Points on a hilly landscape, in no order, each with its height.
A ball rolls from a point to whichever of its 5 nearest points has the largest drop for the distance, and stops where none of them is lower. Distance is the straight distance between rows; heights are no part of it.
Z179: [-22  -1  27 -51  11  62 -36  69 -54  21  -4 -74]  height 324
Z403: [ 38   5  21   9  26  32 -35 -31  -6  19 -39  28]  height 420
Z663: [  3  -5  20 -24  16  46 -33  24 -44  24 -26 -30]  height 202
Z171: [-48  51  32  47   1  -6 -28 -33  31  23  28  39]  height 172
Z265: [-36  19  27 -10   8  33 -17  17 -46  31  -2 -19]  height 311
Z708: [ 65 -36  -8 -19  16  -9  36  -6   0 -25 -26  16]  height 123
Z316: [ -8   4 -23   3 -12 -25  36  -5 -11  -1   7  16]  height 357
Z344: [ 24  -1  -3  17   1 -16  13 -35  21  -3 -13  37]  height 483
Z160: [ 35 -32 -31  16 -16 -46  74 -25  28 -57  10  40]  height 400
Z769: [ 30 -11  22 -26  31  55 -51  18 -25  21 -48 -35]  height 316
Z251: [ 80 -32  14 -27  31  29 -33   4 -11   4 -61 -18]  height 619
Z162: [ 39 -25 -19  11  -1 -34  55 -30  33 -41  -1  41]  height 376
Z461: [-37   7 -47  18 -34 -59  59  -5  13 -14  29   9]  height 468
Z681: [ 90 -53  -2 -43  17  23   3  15  -8 -15 -43 -22]  height 540
Z682: [-21  26 -15  52 -23 -50  -4 -48  68  -8  27  39]  height 521
Z899: [-25  16   4   0   2   7   8   8 -28  23   3   3]  height 375
Z802: [-17  25  12  13  -4   6  -3 -17  -5  27   3  22]  height 485
Z412: [-59  30 -26  39 -33 -57  20 -13  30 -12  39  18]  height 607
Z884: [ 91 -61  -8 -60  18  23 -13  43  -8 -20 -44 -55]  height 571
Z843: [ 49 -51 -30 -70   1  10  30  56 -34 -11 -14 -47]  height 403
Z50: [ 18 -12 -23   3  -3 -26  36 -20  14 -17  -2  33]  height 435
Z221: [ -4  -5 -37  53 -30 -70  36 -38  73 -50  37  36]  height 486
Z253: [-83  46  12  41 -17 -19  -8 -13  18  17  48  21]  height 566
Z3: [ -3  37  22  41  -1   2 -41 -65  54  16   9  56]  height 421
Z232: [-64  30  -1  24 -18 -19  14  -6 -13  15  30  11]  height 576
Z565: [ 12   7 -13  44 -11 -37   0 -50  67 -15  11  58]  height 484
Z218: [-59  40  31  13   5  22  -1   8 -30  29  36   5]  height 414
Z533: [ 63 -46 -20 -57   9  13   1  37 -24  -9 -30 -49]  height 448
Z324: [ 21   5  48 -15  39  61 -72   0 -27  26 -47 -16]  height 121
Z684: [-29  25   1  23 -14 -19   9 -26  15  10  13  26]  height 498
Z595: [-33  37   4  60 -29 -33 -69 -57 101 -15  40  54]  height 487
Z159: [ 44 -28   9 -47  14  39 -46  38 -23  11 -40 -66]  height 437
Z816: [ 11 -25 -14 -51  -4  18  12  39 -42  14 -12 -33]  height 334
Z538: [-11 -11 -23 -26  -9  -8  32  19 -39  12   4  -4]  height 205
Z678: [ -3   5  52 -12  48  80 -75  29 -27  20 -36 -62]  height 259
Z579: [  5  19  29  10  13  21 -25 -18  -6  33 -17  16]  height 465
Z896: [-106   61   25   68  -17  -32  -33  -13   49   10   77   23]  height 811
Z695: [ 44 -32 -20  62 -20 -66  46 -52  88 -83  31  57]  height 505
Z72: [-45  36  44  13  19  47 -29  -4 -31  30  10   3]  height 308
Z907: [-22  -3 -50  36 -29 -76  52 -23  40 -40  39  27]  height 456
Z834: [ -9 -12 -42 -23 -21 -24  58  25 -29  -2  11  -5]  height 305
Z101: [-16 -15 -57   8 -37 -66  85   4   5 -30  31  17]  height 406
Z196: [  0 -17 -42   3 -25 -42  65  -7   2 -28  13  18]  height 434
Z726: [-35  13  12 -20   2  19   2  29 -48  24   1 -22]  height 331
Z606: [ 19 -18   3 -69   9  47 -39  61 -34   8 -19 -92]  height 358
Z666: [ 43 -36 -19 -36  -8   0  29  24 -23 -15 -19 -14]  height 359
Z644: [-20   6  54 -39  36  85 -72  54 -40  12 -21 -88]  height 302
Z453: [-11  17  49  -2  41  62 -48  17 -35  33 -23 -19]  height 149

For each start below, name the point where the ball stops.
Z101 -> Z538
Z218 -> Z324
Z265 -> Z324
Z695 -> Z708
Z251 -> Z324

Call two points neighbours if one is among the 5 nearest of the other. Go from one point of each pair to the other, from neighbour to neighbour, staying as low as possible. Name the highest point that can't be avoided.
Z538 and Z708 -> Z666
Z171 and Z324 -> Z565
Z324 and Z538 -> Z726
